Points on a hilly landscape, in no order, each with its height.
A ball rolls from a point to whichever of its 2 nearest points has the largest drop for the distance, and stops where none of them is lower. Distance is the straight distance between rows; heights are no part of it.
pasak (h 613): [ 90 122 146 144 143 119 151 100 158 119 157 114 128 150 146 134  99 150
 103  98 112 124]
Lat (h 691): [ 92  68 133 101 133 127 105 165 175 171 159 169 116 123 201 139 139 115
 140 160 118  99]
susak (h 376): [ 93 124 102 122 136 122 160 116 186 133 147 152 115 154 169 130 113 131
 137 123 134 107]
foraz (h 438): [156 152 101 101 148 111 144  53 103 104 129  45 128 127 139 141 139 139
 131 117 101 110]
disid (h 253): [154 147 186 122 139 119 181 103 136 113 172 127 117 168 157 168 138 177
 120  91 156 131]
Binor (h 402): [178 174 142 152  91 138  89 191  87 118  82 113 117 120  74 156 173 170
 115 117 140 188]
Sune (h 766): [105 151  63 156 115 140 112  89 137 104  59 104 132 118  63  68  77 103
 113 120 105 123]
Vufas (h 198): [ 96 124 152 183 122 138 132 143 153 115 126 151 137 142  87 104  81 134
  93 101 126 146]
Lan (h 484): [134 202 125 136  89 122  87 151 114 103  68  70  97 117 131 186 163 180
 115 121  91 200]
topo (h 96): [188 144 100 152 112 150 130 115  76  88  82 111 165 121  38  89 101  79
 146 134 155 121]
Romod (h 106): [113 158  77 121 131 126 158  62 126  94  99 116 158 125 110  76  76  84
 170 132 123 101]
lamel (h 558): [110 116 201 126 155 110 173 103  60 110 173 135 173 104 118 111  89  84
 136 137 135 135]
livo (h 373): [173 122  76 101 131 132 113  99 138 132 127  72 120 141 154 160 164 148
 132 115 116 110]
sobe (h 719): [128 136  27 117 118 157 107  60 169 117  67  88 119 138 114  95 105 100
 142 127 112  86]
Beli (h 341): [142 132  59  89 141 115 148  87 158 136 124  97 108 138 165 141 152 136
 143 134 123 101]
lidur (h 467): [135  60 122 171 119 182  65 128 161 126 151 102 185 153 124 140  83  95
 113  94 113 101]
Linel (h 155): [183 100 179 156 118 158 139 149  77 111 149 136 190 129  76 131 111  91
 142 126 175 123]
vanom (h 302): [ 83 145 164 150 162  93 176  86  79  99 138 133 144 103  94  84  72 102
 112 122 109 166]
Vapob (h 693): [140 107  47 136 116 176  85  66 165 112  96  85 151 146 118 113  91  88
 137 109 112  86]
bal (h 742): [212 129  86  82 126 133 129 140 113 150 113 112 120 139 150 168 196 166
 150 121 148 140]
Bubuz (h 557): [ 84 131 160 131 150  97  89 104 104 131 149  63 110  94 160 157 143 160
  87 123  47 152]
geku (h 319): [168 149 188 134 125 128 168 157  81 122 138 152 128 133  87 136 148 142
 123 125 185 153]
nuz (h 263): [154 120  67  56 142 108 146 123 113 151 104 128 109 103 155 115 174 101
 166 180 134 105]
rusof (h 639): [160 110  92 137 114 151 121 133 137 121 120 131 152 138 112 125 121  99
 150 132 147 104]
kasek (h 581): [115 121 113 132 142 117 133  92 131 117 142  81 135 131 135 130 113 130
 110 111 100 112]
mupid (h 375): [144 119  63  85 140 126 152  83 152 133 140 127 137 129 179 131 135 101
 184 157 134  86]
romo (h 408): [172 173  90  90 135 111 138  75 115 114 121  53 108 139 160 170 173 168
 141 115 110 131]
nev (h 252): [107 132  82 141 113 160 100 109 162 135 144 168 182 135 144 100  91  85
 207 124 134  87]
Mifa (h 64): [153 147 100 139 123 137 154  86  96  88 103 114 173 127  72  84  83  79
 162 130 145 112]
Saz (h 436): [167  89 117  73 136 123 134 150  84 157 133 144 146  97 148 131 168  85
 169 179 149 110]
Nazo (h 726): [107  80  95  87 134 128 105 137 161 165 153 155 135 113 200 133 142  91
 173 169 115  89]
ripaf (h 289): [198 112 186 118 125 138 152 157  68 133 148 135 156 123 101 154 162 125
 136 134 181 136]
rasik (h 649): [ 96 102 100 134 122 122  95 165 148 150 111 136 105 110 122 112 136 120
 105 146 104 124]
bafu (h 508): [170  72 135 158 126 171  74 115 129 118 160  69 172 151 125 161 113 121
 107  88 112 108]
fefum (h 803): [182 115 135  94 132 133 172 143 157 149 149 172 114 160 169 166 167 163
 150 126 183 127]
Nav (h 406): [169 104  93  71 139 128 147  99 110 139 146 138 156 111 169 135 149  79
 201 175 149  91]
Das (h 465): [144  98 152 111 131 127 132 162  80 141 135 154 151 100 114 118 143  83
 149 172 154 120]
Levu (h 325): [146 145 152 157 118 137 144 139 158 117 140 131 117 169 113 150 128 177
 107  86 148 136]
pep (h 297): [123 110  76  70 143 103 138 139 143 161 121 135  96 116 178 129 170 126
 143 162 122 112]
vutop (h 186): [162 108 181 149 108 156 137 183  86 128 135 182 175 118  76 119 122  82
 153 151 188 128]
mus (h 357): [116  90 106 145 105 161 100 173 204 153 131 179 128 151 152 132 120 122
 142 132 145 103]
godu (h 509): [110 145 128 132 141 108  80  79  90 113 120  37 120  91 126 137 129 142
  93 125  47 141]
Zuvev (h 644): [104 154 131 156 131 126 150  90 177 111 147  93 116 171 143 152 109 187
  96  69 114 131]
sonob (h 250): [ 88 153 106 164 129 121 143 120 137 111 103 139 127 126  81  84  84 120
 108 120 122 143]
Vurep (h 527): [111 117 223 152 155 111 158 123  61 115 162 142 150 101  96 113  98 110
 100 133 129 158]
poso (h 545): [132 108 116 159 126 148  86 103 142 121 133  64 146 141 118 143 114 138
  95  88  91 116]
gatan (h 614): [155 110 164 162  97 149  56 222 113 150 102 142 111 114  88 144 167 162
  90 125 123 167]
lobar (h 470): [137 154 101 121 140 123 106  50  94  99 101  32 128 113 108 120 117 132
 110 115  73 119]
zur (h 435): [ 94 148 190 107 142  97 137 139 144 143 158 144  63 137 189 158 157 190
  88 113 114 153]
nufi (h 724): [212 150 106 117 114 137 131 146 100 125 106 106 129 142 100 154 177 156
 143 112 166 144]
gusus (h 254): [171 107 222 120 131 141 176 141  96 126 171 164 158 140 118 150 127 116
 132 129 189 125]
Guzaz (h 852): [119 146 129 130 133 115 171 133 105 114 125 153 131 121 103 103 117 105
 140 145 155 131]
zotap (h 265): [110 145  94  92 144  98 153 107  97 123 106 128 116  96 124  86 129  88
 145 178 121 112]
tisi (h 665): [174  98  55 130 112 174  76 110 137 119  96 103 150 137 105 119 118  78
 149 132 134  96]
Mobe (h 648): [108  70 143 111 117 136  87 206 179 182 131 185 103 129 169 136 155 139
 113 150 128 119]
Vada (h 731): [ 68 113  81 172 116 142  73 127 150 131  82 125 137 102  80  76  73  94
  95 132  79 135]
zup (h 615): [137 122 105 123 136 129 159  95 130 114 141 120 157 137 133 123 106 100
 159 130 139 102]
nubob (h 290): [109 127 167 152 119 138 150 142 186 125 144 172 114 172 130 128 101 157
  99  98 151 128]
runum (h 820): [153 130 150 102 135 126 187 141 124 136 150 174 123 141 145 139 149 124
 153 144 188 125]
Bukel (h 704): [180 145 102 149 108 149 111 138 135 117 114  94 125 155 103 157 152 163
 121  93 141 136]
Zul (h 441): [142 197 163 152  90 123  94 181 100 106  78 109  99 115 107 175 167 182
 112 125 114 214]
molol (h 567): [ 75  82 186 135 133 115  83 189 151 169 144 171  87 105 150 124 138 145
  73 151  91 143]
Lumiv (h 518): [ 62  94 176 137 143 113 119 149 149 147 157 162 106 118 159 119 110 129
  94 142 102 130]
turon (h 307): [105 106  85 140 107 158  92 150 184 152 139 178 152 134 158 116 112  93
 181 142 137  90]
Zufos (h 440): [102 153 134  99 130 101 107 127 145 144 133  82  81 130 198 183 175 194
 110 115  82 151]
rik (h 124): [186 134 143 151 120 142 154 125  64  93 120 116 180 124  53 111 112  91
 141 125 168 129]
kolon (h 529): [112 132 231 121 122 110  94 183 118 156 142 168  75 111 150 153 164 183
  78 132 111 176]
Gef (h 690): [ 63 121  65 151 117 131  90 133 175 146  91 123 106 115 118  96 105 116
  93 134  85 118]
kufot (h 201): [ 88 166  89 121 129 128 139  92 144 131 148 180 165 128 153  86 102  89
 224 137 140  88]
kifan (h 763): [164 127 111  93 125 123 127 158 143 157 124 134  97 147 162 169 187 182
 130 118 139 141]
betu (h 418): [107  82 129 164 118 162 100 141 176 134 147 143 165 148 135 127  84 108
 123 110 124 105]
durad (h 611): [102  91 136 138 117 130  84 193 165 165 125 153  94 126 138 131 150 152
  88 135 111 134]
Dos (h 390): [ 93 131 142 100 150  95 139 118 149 143 157 111  82 133 191 154 157 174
 105 119 102 129]
bap (h 497): [ 96 162 166 130 116 110  93 159 141 135 120 109  80 123 165 174 163 197
  93 115  89 178]
bize (h 836): [131 142 155 131 128 132 185 129 113 114 151 181 156 138 123 116 111  96
 169 140 182 118]
migo (h 245): [128 126 143 172 108 148 132 171 161 120 121 174 129 156  90 117 109 138
 115 112 163 133]
Zak (h 156): [ 91 162  66 103 130 124 132  72 136 120 112 145 155 112 140  72  92  76
 208 152 119  85]
duf (h 483): [130 137 217  96 131 107 121 165 110 147 153 141  89 124 175 173 176 185
 101 124 122 163]
zon (h 743): [130 169  44 134 118 137 127  78 148 108  65  83 107 136  84  92 113 127
 115 119 112 109]
zam (h 347): [188 171 164 122 115 121 148 171  62 126 109 131 119 121  82 145 181 158
 128 130 173 170]
fimur (h 494): [135 109 183 131 140 117 137 147  63 126 146 136 144  96 100 121 131 103
 117 154 134 139]
tineg (h 587): [115 125 157 123 148 118 174  90  98 105 164 130 177 126 137 114  89  86
 160 131 138 111]
neneb (h 468): [ 73  97 157 151 136 130 124 135 157 132 158 153 152 135 147 112  81 110
 123 123 113 118]
lasud (h 676): [145 144 106 164 100 149  66 144 136 124 102  77 119 135 101 151 143 160
  96  93 101 148]
Kadom (h 757): [135  90 115  82 143 125 150 122 152 157 170 164 140 125 205 151 151 106
 184 166 150  96]
fep (h 235): [132 160  72  71 139  97 171 126 104 135  90 150  95 105 126  88 160  97
 162 188 148 118]
mosef (h 765): [ 95 127  74 151 120 137  79 103 120 119  56 102 120  87  64  63  87  91
 101 147  79 128]
lako (h 338): [107 119  92 107 134 112 139 140 178 151 133 143  88 138 170 138 152 150
 122 136 125 115]
fam (h 308): [ 69 133 102 121 147  97 133 105 117 124 114 126 116  94 125  87 104  98
 117 159  90 122]
mipu (h 349): [ 61 146 119 138 155  90 153  72 108 107 114 115 135  99 107  74  71 103
 111 128  82 146]
pebis (h 575): [124 105 204 151 117 129  81 196 117 151 133 155 107 113 112 138 152 160
  79 131 114 160]
tibap (h 647): [158 116 117 159 104 149  69 180 124 137 104 114 120 128  86 139 150 145
 101 114 127 143]
Vetab (h 294): [ 60 164 117 143 141 107 174 110 146 112 125 164 117 133 122  83  79 114
 129 122 132 140]
Guz (h 374): [191 149 138 151 104 139 113 178  75 118  97 121 131 121  55 131 161 140
 120 122 160 160]
fot (h 785): [157 116 117 109 119 137 139 163 188 155 131 172  96 167 161 158 165 177
 127 116 165 128]
nomi (h 339): [ 55 141 114 130 142 116 170  96 175 124 146 159 132 147 166 104  78 115
 147 115 124 115]
pevo (h 291): [169 160 134 134 126 131 158 111 151 113 145 104 118 174 139 174 149 189
 129  84 154 134]
voke (h 220): [150 108 206 117 123 140 159 172  94 145 153 198 151 120 116 133 134  99
 148 154 193 126]
Fefa (h 600): [ 94 142 200 140 153  97 120 106  90 116 164  88 112 104 146 150 129 162
  90 117  76 162]
duzer (h 209): [118 157 190 135 150 104 174 105 104 106 161 122 113 143 133 139 124 160
 106 104 137 149]
mezi (h 257): [ 79 147 184 150 162  97 182  99 110 106 153 145 118 127 123 106  84 132
  97 103 125 160]

Where does a ball stop that starts at each point below?
Sune -> Beli
Lan -> Mifa
bize -> Dos
lamel -> Beli

Call two points neighbours if one is among the 2 nearest of the other. Go from one point of each pair to the other, from neighbour to neighbour, staying as low as possible. Name the highest point that can't be avoided.
duzer / Beli -> Fefa
duzer / betu -> Zuvev
Vufas / fep -> mipu
Vufas / duzer -> Levu
